Points on a hilly landscape, in no order, each with its height.
From any point a ball rolls to the lowest of the 2 points nearest to it. It stops when none of these is lower. Distance is the straight distance between rows; heights are no part of it.
K428 height 393: [ 17,   7, -25,   2,   3, -20, -55,   1, -47, -42,  -8,   3,   6,  -5,   9,
 -26,  30, -41,  -4,  -6,  11,  44,  13, -34, -25,  28, -36,  27,  -6, -45,
  15, -12]
K695 height 519: [-10,  10,  21, -22,   6, -15, -32, -28, -21,  25,  -5, -37,  48, -76,  -6,
  22,   9,  19, -12,  21,  23, -32,   3,   7, -17,  -3,  29,   2,  -5, -43,
  27, -15]
K305 height 494: [-10, -44, -10,   0, -32, -19,  16,  15,  28,   8, -10,  -7, -26,  11,   3,
  25,  16,   5, -17,  14, -30, -38,  13,  13,  -5, -25,  13,  11, -31,  53,
 -48,  -9]
K829 height 350: [ 17,  42,   0,  -1,  16,  -3, -39, -40, -31,  35,  15,  -2,  32, -61,  -3,
  -6, -16,  -7,   6, -21, -31,  16,  -6,  -6, -31,  24, -34, -19,  29, -32,
  46, -30]
K166 height 579: [ 51,   2,  -2,  -7,  30, -43, -68, -36,  22, -15, -14, -35,  59, -37, -26,
  23, -22,   8,  38,  26,   1, -26, -34,  -6, -13,  -3,  -3,  35, -39,  -6,
   1,   2]
K396 height 809: [-28,  40,  -4,  32, -17,  -1,  55,   3,  18,  11,  45,  25, -36,  -7,  11,
 -30,  23, -30, -34,  -2, -36,  11,  29,   2,  11,  -8,  -1, -14,  29,  47,
 -17, -16]
K80 height 352: [  3, -12,  -6,  15, -38, -28,   5,  43,  42,  44,  40, -21, -18,  40, -15,
  17, -31, -18,   8, -10, -12, -30,  -9,  20,  23,  38,  14, -34,  19,  33,
 -23,  25]
K618 height 714: [-16, -26, -22, -20,   8,  17,  37,   4, -20,   1, -52,  16, -46,  35,  19,
  -2,  -3,   7,  23,  -5,  45,   9, -14, -41,   7,   0, -13,   9,   6,  -9,
  41,  23]
K746 height 665: [-20,   3,  -4,   1,  18, -30, -35,   9,  -5,  44, -31, -38, -10,  -6,   4,
  40,  14,   6,  -3,  16, -35,   2,  -9,  -6, -23,   4,  -4, -36,  -2,  21,
  14,  20]
K439 height 417: [ -9,  -4,  21, -17,   2,  -5,  25, -40, -21,  38,   0,  11, -16, -17,  16,
 -18,   6,   0, -11,   8, -11, -23,  -8,  -6, -17,  -4,  31,  18,  28,  -8,
  11, -31]
K634 height 716: [ 10,   0,   0,   0,   5,  42,  -2,  17, -41,   5, -65,  -2, -17,  29,  19,
  37,  -3,   7,  -2,   7,  43,  26, -36, -21,   1,  12,  -3,  -2, -11, -37,
  23,  69]
K477 height 140: [ 20, -18,  -9,   2,   9, -28,  21, -35,  15,   5,  41,  33,   2,  26, -42,
 -24, -12, -38,  -7, -16, -22,  -4,  11,  -4,   9,  18,  -1,  14,  19,  17,
  -8, -12]
K740 height 728: [ 38,  15,  -1, -16,  30, -24, -50, -32,  18, -10,  40,  18,  34, -14, -40,
 -32,  -9, -25,   0, -22, -24,  -4,  21, -16, -10,  44, -33,   6,  13,  -2,
   9, -29]
K103 height 339: [  2,  -6,   8,  28, -41,  11,  46,  -5,  -4,  12,  22,   9,  11,   0, -14,
   4, -22,  17,  12,  -7,  21, -14,  -4,  35,   4, -34,  24,  -7,  -9, -24,
  -9, -19]
K409 height 376: [ 14, -28,   6,  19, -49, -17,  19,  47,  28,   7,  50, -28,   6,  50, -30,
  34, -32, -38,   8,  -8, -12,   0,   7,  25,  27,  26,  28, -20,   7,  -7,
 -21,  28]
K791 height 411: [-38,   0,  10, -22,  11,  10,   4,  37,  12,  38, -29,  -9, -38,  25,  14,
  -4,   2,  17, -16,  23, -10, -22,  -6, -14,   1,  13,   3,   3,  15,  30,
   9,  11]
K373 height 857: [ -7, -12, -31,  -3,  19, -11,   2, -24, -18, -23,   3,  36,  26,   1,  -3,
 -50,  35, -37, -17, -12,  -7,  18,  50, -26,  -3, -20, -37,  -3,  29, -12,
 -13, -12]
K212 height 354: [-20, -44,   0, -22,  -8, -19,  13,  18,   5,  10, -45, -22, -35,  39,   5,
  47,   1,  10,  -7,  43,   0, -16,  -9,  -6, -25,   2,  20,  31, -26,  29,
  11,  55]
K511 height 418: [  6,  -8, -22, -11,  -7, -34, -66, -15, -43, -18,  -2, -17,  43, -16,  -9,
 -20,  22, -32,  32,  11,  20,  36,  22, -28, -30,   7, -53,  26,  -2, -44,
  38, -28]
K593 height 437: [-20, -29,   8,  15, -45,  18,  44,  69,  -6,  34, -19,  13, -71,  33,   5,
  52, -17,  12, -46,  -6,   2,  -9, -16,   8,   5,  13,  27, -25,   4,  -3,
  -8,  45]
K903 height 829: [-12,  -3, -14,  -1,  -4,  50,   9,  61,  -7, -35, -43,  19, -15,  35,  30,
  -4,  23,  -4, -24, -16,  31,  28,  33, -21,   9,  -6, -27, -14, -10, -16,
   5,  24]
K349 height 758: [-18, -22, -21, -29,  24,   7,  43, -42,  -2,   6,   2,  18,  -4, -51,  21,
 -46,  -3,  16,  12, -18,  69, -32,  -5, -10, -24,   7,  11,  14,  10,   8,
  57, -25]
K394 height 826: [ 17,  31,  -5,  23,   5, -28,  12, -11,  49,   1,  95,  45,  -5, -11, -30,
 -30,   7, -27, -38,  -1, -45, -33,  18,   7,  18,  25,  26, -13,  21,  54,
 -61,   7]
K750 height 191: [ 25,   1,  21,  20,  -8, -44,  14, -18,  22,  -8,  58,  21,   9,  32, -43,
  -7,  -1, -27,   3,  -1, -56,  -5,  12,  16,  17,   3,  13,  22,  32,  41,
 -38, -36]
K338 height 242: [ 32, -32,  20,   5, -16, -37,  -2, -11,  23,  -8,  38,  13,  16,  42, -27,
  21, -12, -12,  22,  -4, -43, -26,  -2,  31,  25, -26,  16,  21,  -4,  13,
 -67, -11]
K975 height 744: [-11,  -1,   9,  12,  -5,  46,   8,  31,  14,   1, -29,  -5,   7,  22,  -5,
   3, -23,  31,  15, -13,  53, -23,  -3,  13,  13,  -6,  12, -36, -38, -43,
   7,  24]
K299 height 398: [-18,  -8,   6,  12, -37,  27,  11,  57,  18,  34,   6, -10, -57,  18,   6,
  34,  -7,  17, -28,  -1,  -6, -23, -37,  16, -18,  45,  33, -26, -15,  34,
 -18,  35]
K72 height 746: [ 17,  42,  15,  20,  14, -27, -39, -23,  -6,  14,  47,  26,  25, -13, -34,
 -13,  25, -50, -39, -20, -48,  22,  14,  -9, -15,  43,  12, -23,  19,  -3,
 -27,  -9]
K412 height 847: [-12, -10, -19,  24,  15,  19,  12,  -2, -30, -42,  -4,  13,  27,  15, -10,
 -27,  32,   4,  -4,   5,  11,  40,  34,  -2,   3, -35, -10,   1,  12, -15,
  -1,   2]
K275 height 456: [  0,  16,  -1,  14,   9,  22,   4, -18,  15,  -4,  46,  12,  27, -13, -23,
 -43, -24,  14,   9, -15,  12, -13,  23,  23,  22, -10, -25, -16,  10, -46,
  18, -45]
K731 height 833: [ 24,   4, -22,   2,   7, -18, -11,   3,  43,  13,  72,  19,  29, -18, -42,
 -22,  -2, -15, -29, -27, -23, -33,  13,  15,  -4,  57,  34, -20,  13,  49,
 -55,  16]
K7 height 201: [-12,  12, -18, -30,  15,  31, -17,  -8,   2,  -6,   0,  32, -21, -42,  33,
 -28,  30,  -9, -52,  -9, -12,  -9,  11, -22, -31,  39,  -1,  -5,   1,  10,
 -14,  -1]
K483 height 782: [-21,   7,   4,  -8,  16,  32,  42,  17,   8,  11,   1,  24,  -5,  35,  26,
 -50, -11,   7,   1,  -7,  29,  -5,  31,  -4,  30,  -5, -17,  -7,  32,  -6,
  30, -23]
K970 height 412: [ -3, -29,   7, -16, -12,  16,  47, -20,  -9,   5, -42,  30, -43,  30,  14,
  14,  -2, -25,  -6,   3,  -6, -12,   9, -14,  12, -16,  12,  28,  -1,   2,
   7, -29]
K245 height 756: [-17,  -8, -15,   9, -17,  37,  43,  37,   4,  16, -31, -12,  -8,  10,  11,
  -6, -10,  18,   5, -11,  55, -30,   1,  -3,  28, -41,  12, -26, -25, -20,
  28,   0]
K808 height 841: [ 35,  -8,  -3, -22,   5, -41, -28, -10,  24,  22,  38, -10,  39,  -6, -37,
   4, -15, -20, -18, -13, -34, -42, -12,   7, -11,  63,  49,  -3,   2,  41,
 -35,  14]
K515 height 248: [-24,  18, -30, -21,  12,  -1, -46, -10, -22,  10, -20,  16,   7, -27,  34,
 -40,  40, -28, -29,  -5,  -8,  -8,  23, -38, -33,  21, -17, -19,  18, -15,
  -3,  -8]
K560 height 416: [  9,  12,  -8,  42, -11,   5,  30,   7,  41, -16,  80,  12,   2,  11, -24,
 -25, -31,  -1,  12, -19,  -5,  -7,  -4,  44,  26,  -3, -15, -20,  26,  17,
 -20, -13]
K870 height 355: [ -9, -19,   8,  15, -23,  23,  -1,  48,   3,  16, -34, -24, -20,  18,   1,
  63,   4,  37, -16,  28, -13, -11, -44,  21, -10,  30,  32,  -7, -24,  26,
 -31,  79]
K270 height 397: [-16,  34,  -5,  17,   6,  22,   3, -15, -21,  27,   7,  -2,   2, -41,  14,
 -14, -12, -12, -12, -12,   3,  23,  -2,  -1,  -4,  -3, -21, -23,  19, -33,
  59, -38]
K828 height 318: [-16, -21,  19,   5,  10,  -8,  -4,  18,  -3,   9, -42,  -4,   0,  25,  13,
  66,   5,  52,  -8,  57,  -1, -22, -20,  -1, -21,   5,  20,  12,  -9,  13,
  -7,  89]
K620 height 388: [ -9,  13,  -4,  44, -14,  33,  49, -15,  23,  20,  51,  10,   1, -12,   8,
 -16, -25,  24,   8, -11,   3, -10, -19,  41,  15, -20,   9, -28,  18,  26,
  -4, -21]
K234 height 699: [  0, -23, -10, -13,  12,  15,   2,  -3, -28,   2, -52,  10, -21,  18,  22,
   3,   8,  -7,   1,  -4,   9,  26, -20, -18, -17,  12,  -6,  14,  -9,   1,
  18,  35]
K642 height 435: [ 21,   5,  -6,  24,   2,  -3,   0, -26,  36,  -9,  78,  33,  34, -15, -46,
 -40, -35,  -8,   4, -30, -18, -23,  28,  34,  27, -14,  -2, -15,  22,  -9,
 -12, -28]
K841 height 736: [ 24,  45, -12,  21,  13, -32, -37, -26,   3,  -6,  63,  17,  33, -24, -44,
 -29,  11, -51,  -5, -31, -45,  34,  31,  -9,  -8,  24, -26,  -7,  30,  -4,
  -1, -33]
K284 height 852: [ 12,  -3,   4, -39,  25, -16, -52, -15,  11,  36,   0,  -5,  23, -10, -20,
   4,   3,  -2, -15, -15, -20, -35, -18,  -4, -20,  54,  50, -13,  -1,  22,
 -13,  18]
K367 height 865: [  1, -24, -33,   2,  11, -14,   3, -41, -42, -32,  13,  38,  19, -10,  12,
 -79,  16, -51, -14,  -1,  -5,   8,  51, -57, -11,  -4, -54,  23,  47, -31,
   4, -39]
K534 height 709: [-15,  21, -39, -40,  34,  10, -19, -34,   5, -44,  33,  52,  20, -79,  55,
 -82,  13,  -3,  -8, -26,  26,  -6,  38, -14,  -9,  29, -26,   5,  35,   5,
   4, -35]
K123 height 771: [-33,   5,   5,  12,   1,  38,  54,  16,  -1,  39, -18,  16, -11,   7,  35,
 -36, -10,  11,  10,   2,  28, -22,   9, -10,  24, -34,   9, -14,   3, -19,
  44, -43]
K302 height 837: [ -4,  -9,  -8,  19, -14,  33,  -8,  33, -27, -20, -23,  -5,  14,  27,  10,
   7,  23,  12, -13,   2,  20,  33,  40,  -1, -16, -27, -14, -15, -17, -29,
   5,  45]
K619 height 602: [ -3,  11,  -9,   6,  -9,   6, -20,  14,  53,   6,  20, -43, -15,  -5, -21,
 -10, -20,  22,  26, -16,  -5, -10, -26,  18,   8,  28, -19, -40, -12,  59,
  -4,  10]
K12 height 87: [ 31,  16,  -4,   5,   5,  -2,  22, -41,  20,   6,  38,  32, -28, -13, -19,
 -19, -28, -51, -20, -45, -25, -13, -11, -13,   2,  49,  -7,   3,  16,  26,
  10, -12]
K20 height 533: [  6, -30,   7, -29, -11, -19,  19,  45, -11, -21, -61, -12, -28,  63,  21,
  53,  -9,  -5,  12,  15,  -2,  42,  15, -14,  41, -50, -14,   1,   2,  -4,
  20,  36]
K929 height 719: [  1,  24, -26, -31,  28, -10, -54, -24,  10, -27,  53,  22,  33, -52,   1,
 -64,   7,  -3,   6, -16,  -1,  -7,  26, -10,  -5,  33, -43,   7,  28,   2,
   8, -50]
K743 height 558: [  7, -17, -11,  30, -21,   2,  50,   5,  -1,  10,   3, -13, -50,  15,   2,
  28, -12, -15,   7, -13,  -7,  26, -35,  26,   0,  -1,   3,  -9,   7,  38,
   1,  20]
K156 height 582: [ -8,   2,  -1,  27, -25,   0,   3,  29,  18,   0,   3, -37, -21,  11, -12,
  37,  -9,  16,   2,   7, -17,  27, -27,  26,  -2,   5,  -8, -22,  -9,  41,
   1,  14]
K786 height 321: [ -5,  -6,   5,  -1, -25,  -5,  -1,   8,  27,  12,   9,  -5,   5,   4, -16,
  15, -17,  -8,  -1, -17,  -9, -46, -16,  18,   8,  21,  26, -26, -10,  10,
 -37,  13]
K767 height 596: [-45,  13,  11,  -1,  19,   2,  10,   5, -19,  49, -59, -33,  -6, -25,  45,
  22,  -2,  42,  -5,  41,  26, -31, -24, -15,  -8, -34,  21, -19,  -7, -21,
  62,   9]
K407 height 760: [  8,  27,  29,  -5,  11,  -7, -24, -22, -26,  25,  20,  11,  21,   0, -30,
 -11,  17, -13, -45,  -4, -31,  17,  12,  -5, -10,  28,  33,  -4,  31, -24,
 -38, -13]
K726 height 691: [  2,   7, -22, -45,  17,  26, -21,  -9,   4, -34,  10,  43,  15, -31,   8,
 -68,  -4,  -9,  18, -31,  51, -38,  32, -41,   2,  21, -25,  10, -13, -36,
  15, -49]
K403 height 476: [ 38,  19,  23,   3, -13,   2,  12,   5,  -8, -23,  17,  -8, -39,  35,  -3,
  25, -25, -11,  22, -27, -25,  61, -25,   9,  34,   4, -15,   8,  16,  16,
  13,  -8]
K465 height 598: [ 32,  -8,  -6, -16,  39, -48, -74, -36,  14, -27,   1, -25,  69, -35, -34,
   5,   7,  15,   3,  32,  -3, -13, -24,  16, -25,   3,  11,  44, -18,  10,
 -45,   6]
K997 height 553: [  6, -38,  -1, -27,  -6,   5,  26,  23,   0, -33, -49,   9, -26,  53,  17,
  26,  -1,  16,  28,  13,  31,  -4,   0,  -4,  28, -41, -15,  27, -32,   6,
  -6,  38]
K321 height 818: [-17,  32,   6,   6,  -6, -26,  47, -19,  38,  17,  75,  38, -20, -18,  -2,
 -47,   6, -21, -33,  10, -43, -21,  40,  -9,   6,  10,   8,  14,  33,  45,
 -33, -25]
K468 height 742: [-11, -22, -19, -23,  11, -13,  54, -18,   5,  -8, -13,  32,  -2, -15, -11,
 -43,  -4,  -4,  27, -14,  64, -34,  22, -27,  -6,  -5,  -9,   7, -16,   7,
  48, -30]
K748 height 283: [ 14,  -3,  29,  -3, -10, -29, -14,   3,  15,  20,  27, -20,  27,  33, -29,
  21, -31,  -1,   4,  12, -15, -22,   3,  25,  20,   4,  18,  10, -14,  -9,
 -30,  -5]
K504 height 463: [ 12,  13,   0,  29,  17,   7, -15, -19, -21, -32,  47,   2,  37, -31, -13,
 -59,   2,  14,  11, -14,   8,  19,  33,  19,  -6,  -5, -46,   9,  28, -33,
  35, -48]
K365 height 635: [ 45,   8,  -3,  27,  13, -49, -51,  -8, -16, -19,  11, -16,  46,  17, -46,
  32,  10, -39,  11,   3, -54,  52,  -2,  -1,  -5, -14,   8,  -9,  -5,  17,
 -55,  14]
K737 height 471: [  1, -49,   3,  -8, -60,  13,  58,  66,  -5,  13, -17, -14, -59,  56,  -2,
  44, -19,  -9, -35, -16,  18,   9,  19,   6,   8, -15,  21,  -5,   3,  -7,
   0,  38]
K798 height 778: [ -7,  23,  29,  21,   1,  19,   7,  -5, -24,  14,  14,   0,  12,  14, -10,
  13,  16,  -1, -14, -11, -34,  20,   6,  16, -10,   0,  13, -15,  16, -13,
 -18,   1]
K804 height 546: [-28,  -6,  22,  17, -14,   7,  24,  38,   7,  10, -36,  -8, -10,  14,  18,
  35,  15,  26,  -8,  38,  -9, -24,   4,  19,  28, -55,  27,   4, -21,  -8,
 -11,  -1]
K939 height 683: [ -2,  20, -14, -19,  10,  15, -32,   7,  12, -32, -26,  18,  -9, -30,  15,
 -41,   7,  -3,  26, -24,  52, -25,  16, -36,  13,  -8, -43,   0, -48, -37,
  26, -47]
K228 height 619: [ 45,   2,   1, -13,  29, -42, -77, -19, -18, -10, -17, -11,  54,   4, -30,
  15,  16, -22,  -8,  23, -21,  20,  -5,  -4, -13,  12,  -3,  17, -13,  -4,
 -43,  17]
K667 height 570: [-22,  14,  19,   9,   0,  -5,   5,   2, -13,  19, -42, -35,  -2, -15,  19,
  32,   7,  13,  -6,  46,   9, -29,  -2, -10,  -5, -42,  25,   9, -23, -38,
  20,  11]
K919 height 654: [ 10,  10,   5, -10,  11,  34,   1,   5,  25, -30, -13, -14,  -9, -25,  14,
 -12, -20,  36,  39, -10,  47, -24, -28,  -2,  11, -11,   3,  16, -54,  -8,
  30, -42]
K536 height 387: [ 15, -18,  15,  50, -58,   8,  41,  27,  14,   6,  33, -15, -11,  38, -17,
  24, -31, -12,   7, -21,   6,  11,   1,  40,  34, -16,  15, -21,  -2, -13,
 -19,   8]
K777 height 620: [ 12, -13,   9,   4,  20, -11, -32, -32,   7, -27,   7, -15,  44,   2, -25,
  20,   6,  38,  10,  26,  -4,  -9, -28,  29, -19,   0,  12,  27, -13,  20,
 -47,  27]
K630 height 297: [-21,  48,  -1, -19,  19, -10, -55, -15, -33,  34,  -9,  -5,  32, -43,  30,
 -16,  22,   6, -12,  -8, -20,   7,  -3,   2, -27,  23,  -9, -32,  33, -21,
   6, -18]
K429 height 505: [ 36,   0,  17,  22, -47, -19,  40,   7,  11, -17,  60,  -5, -50,  38, -19,
  16, -41, -28,  21, -31, -21,  40,  -7,  14,  38,  10,  -9,  20,  23,  34,
  -1,  -6]
K594 height 647: [-22,  17,   6,   4,   3, -33, -29,   0, -14,  54,  -7, -40,  16, -22,  -1,
  48,  -7,  12,  -3,  41, -15, -36, -33,  18, -16,   2,  23, -34,  10,   0,
   4,  43]
K194 height 793: [-31,  17,  18,  22, -14,   8,  43,   1,  -5,  29,  38,   9,   2,  -3, -10,
 -19,  27,  18, -26,   3, -30,  18,  21,  23, -13,  -8,  15, -28,  26,  14,
 -28, -10]
K998 height 682: [-23, -17, -28,  -9,  25,  -8, -11, -13, -17,  25, -24, -11,  13, -12,   7,
  10,  12,  -3,   9,   9,  -6,  14,  -8, -18, -35,   7, -20, -26,   4,   5,
  16,  33]
K816 height 554: [ 10,  -2,  16, -27,  22, -48, -41, -46,  -2,  13, -16, -18,  46, -49,  -9,
  27,   2,  19,  12,  39,  17, -40, -20,   8, -16, -13,   5,  25, -32, -36,
  22, -14]
K811 height 478: [-17,  10,  28, -25,  17,   1,   8, -49, -49,  24, -29,   0,  -6, -29,  23,
  -6,  28,  16,  -7,  23, -16,   5, -34, -10, -25,  20,  27,  47,  10,   5,
  11, -25]
K711 height 729: [  5, -32,  -4, -10,  11,  -7,  55,   5, -14,   1, -45,  12, -38,   8,  -6,
 -17, -13, -11,  35, -13,  60,  -6,   9, -38,  -3, -14,  -8,  13,  -8, -19,
  78, -17]
K666 height 700: [-16,   3, -39, -45,  19, -11, -15, -35,  -2, -37,  15,  62,  25, -62,  37,
 -80,  22, -10,   1, -32,  54, -25,  28, -45,   4,  16, -30,   7,  -1, -15,
  26, -45]
K196 height 624: [ 17,  20,  -9,  17,   3, -26, -39,   8, -13, -34, -19,  -8,  14,  -3,  -6,
  24,  19, -33,  -5,   7, -36,  43,   3,  -3,   3, -39, -22,  -9, -25,  -1,
 -42,  -2]
K628 height 530: [ 19,   3, -11,  31, -40, -18,  60,  28,  17,  -4,  44,  -1, -62,  24,  -9,
  29, -14, -37, -11, -21, -34,  56,  -9,   9,  15,   0,  -1, -23,   7,  41,
 -10,   8]
K355 height 419: [ 32,   4, -20,  -1,  -3,  27, -44,   6, -28, -45, -18,  11,  -6,   2,   7,
  -9,  20, -40,   2, -34,  -4,  63,  -8, -20,   5,  28, -23,  20, -11, -25,
 -20,  21]
K158 height 808: [-10,  20,  26,  -5, -12,  23,  15,  43,  -3, -10,  -9, -14, -33,  57,  19,
  20,   0,  16,  -9,  11, -25,  61,  17,   8,  33, -16,   3,   1,  14,   1,
 -13,   5]
K391 height 573: [  6, -40,   5,  -8, -19,  31,  31,  42,   7, -44, -43,  10, -20,  25,  11,
  39,  13,  38,  -4,  12,  18,   6,  -4,   4,  -2, -16,  18,  34, -52,  15,
 -39,  32]
K264 height 820: [ -4,   7,  19, -10,  -7,  53,   6,  62,  10, -23, -27,   3, -33,  62,  32,
  23,  -4,  23,  -2, -28,   0,  40,  13, -12,  33, -13, -22, -32,   5,   8,
 -10,  23]
K787 height 477: [ -3,  -1,  -6,   2,   6,  -3, -32, -28,  -2,   5,   5, -15,  41, -62, -12,
  -4,   8,  -2,  -4, -11,   9, -10,   6,  19, -17, -13,   1, -18, -12, -26,
   3, -15]
K267 height 578: [ -9,  11,  11,   1,  27,   2, -31, -14, -19, -23, -21, -35,  28, -21,  12,
   7,  14,  49,  31,  45,  34,  22, -30,   3, -29, -12, -21,  34, -15,   2,
  15,  15]
K535 height 730: [ -1,  14,   5,   4,  18,  50,  -7,  22, -22, -14, -57, -10,  16,  -3,   6,
  18, -12,  36,  18,   4,  66,  -8, -21, -17,  -4,   0,   1, -10, -31, -55,
  25,  55]
K223 height 441: [ 19,  -2, -10,  19,  13, -11, -43, -17, -18, -25,  12, -16,  40, -13, -22,
 -13, -17,  -9,  24,  -4,   6,  29,  11,   0,  -9,  -8, -51,  19,  -7, -47,
  37, -33]
K183 height 436: [-32,   6,  -9,  15,   5, -12,   3, -18, -13,  42,  -7, -11,  26, -46,   4,
  -2,   8, -10, -11,   6,   4,  -3,  22,   0, -12, -40,  -4, -48,   4, -28,
  46, -24]
K435 height 618: [ -6,  10,  -5,   1,  -1,  12, -26,  -2,  54,  -5,  27, -26,  25, -24, -13,
 -12, -29,  40,  52, -17,   7, -43, -15,  33,  12,   8,  -8, -24,  -4,  24,
  -9, -18]
K57 height 609: [  6,  -2,  15,  10, -11,  -6, -15,   6,   0, -40, -25, -24,  13,  -7, -11,
  32,  35,  -8, -18,  20, -10,  26,   7,   6,   5, -58,  16,  25, -46, -15,
 -30,  -7]
K663 height 520: [-29, -43,  -7,  13, -33, -15,  25,  23,  20,  23, -37,   5,  -9,  -8,  17,
  39,  25,  15, -17,  26,  -8, -59,   6,   6,  -7, -49,  17, -20, -32,  21,
 -29,  18]
K189 height 636: [  4,  24,  -2,  10,   2,  51,   5,   8,  41, -16,   3,  -4, -21, -11,   9,
 -24, -32,  38,  49, -25,  29, -22, -29,  13,  26,   9, -19,  -1, -10,  16,
   1, -29]
K757 height 385: [-27, -31,  -4, -21,  -7,   0,  13,  43,  15,  30, -42, -22, -56,  54,  23,
  39, -14,   7,  -1,  16, -10, -24, -11,   0,   0,  12,   5,  -6,   6,  39,
   5,  47]
K337 height 794: [ -4,  13,  15,   1,  -6,  23,  36,  22,  -1,   5,  -5,  -6, -17,  52,  22,
 -12, -12,   4,  22,  -4,  -4,  41,  25,   1,  38, -27, -13,   1,  34,  -4,
  23, -20]
K524 height 526: [-12,  11,  12, -29,  29, -24, -23, -46, -41,   7, -34, -10,  42, -32,  25,
  -2,  34,  22,  -7,  43,  -3,  15, -19, -10, -46,  13,  11,  46,  11, -13,
  -5,   8]
K770 height 557: [  4,  19,  10, -17,  22, -10, -42, -53, -32, -13,  -4, -19,  40, -25,  16,
  -5,  15,  24,  21,  42,  20,  21, -27,  -6, -29,   1, -20,  52,   2, -36,
  21,  -6]
K961 height 623: [-35,   8,  10,  -3,  22,  10,   3,  -8, -17,  43, -30, -20,   4, -22,  34,
  41,  -1,  51,   2,  38,  20, -32, -40,  26, -10, -13,  26, -23,  17,   2,
  25,  48]
K41 height 507: [  7, -39,  20, -13, -34,  -4,  42,  45, -26,  -2, -44, -13, -55,  57,  10,
  57,  -4, -17, -35,   3,  -7,  46,  20, -30,  34, -38,  19,   4,  14, -11,
  17,  29]
K451 height 144: [ -5,  23, -23,  -9,  11,  30,  29, -23,  20,  -5,  12,  35, -39, -22,  16,
 -37,  -5, -25, -25, -24,  -6,  -9,  -9,  -5,   1,  21,   6,  -6,   2,  24,
   4,  -2]
K776 height 446: [ 30,   9,   3,  -6,  10,  14, -22,  20,  -9, -54, -18,   6, -26,  38,  11,
   0,  -1, -18,  21, -26, -19,  82, -13, -11,  22,   2, -37,   9,   3,  19,
  -7,  11]
K724 height 670: [ 15,  10, -17,   4,   4,  22, -24,  -4,  -1, -51, -13,  -2,   1, -40,   9,
 -36,  -2,   8,  32, -14,  31,   5, -13,  -9, -12,  -2, -14,  14, -35, -23,
  21, -52]
K614 height 592: [ 19, -11,  22,  12, -17,  21,   0,  17,  -4, -48, -38, -28, -11,   9,  -2,
  42,  11,  20,   0,  22,  13,  17,  -1,  12,   1, -35,  16,  26, -52,  -7,
 -29,  33]
K203 height 601: [ -3,  -5,   8,  -6,  19,  24, -23, -24,  -7, -14,  -2, -16,  36, -17, -11,
   4,  10,  63,  25,  20,  38,   5, -33,  24, -22,  18,  17,  20,  -5,   5,
 -19,  35]
K926 height 358: [  1, -26,  10, -15,   6, -13,  41, -37, -18,  13,  -6,  16,  -4,  12,  13,
   1, -11, -10,  29,   4,  -3, -35,  -9,  -2,   5, -14,  19,  39,  -2, -18,
  23, -32]
K21 height 459: [  3, -30,  13,  -3, -23,   7,  31,   0,  10,  -4, -11,  18, -28,  31,  10,
  22,   6, -14,  -3,  -2, -33,  11,   0,  11,  18, -26,  15,  29, -10,  26,
 -49, -10]
K581 height 442: [-31,  15,  30,  -6,  -7, -10,   9,   9,  15,  40,   0, -33, -48,  19,  13,
  16,  -8,   7,   9,  26, -17,  -4, -17,   0,   2,   6,  18,   3,   9,  27,
  32, -31]

Where does a ball stop that starts at each point below?
K57 -> K828
K284 -> K12
K365 -> K12
K726 -> K428
K746 -> K926
K394 -> K428
K156 -> K428
K203 -> K926
K777 -> K12
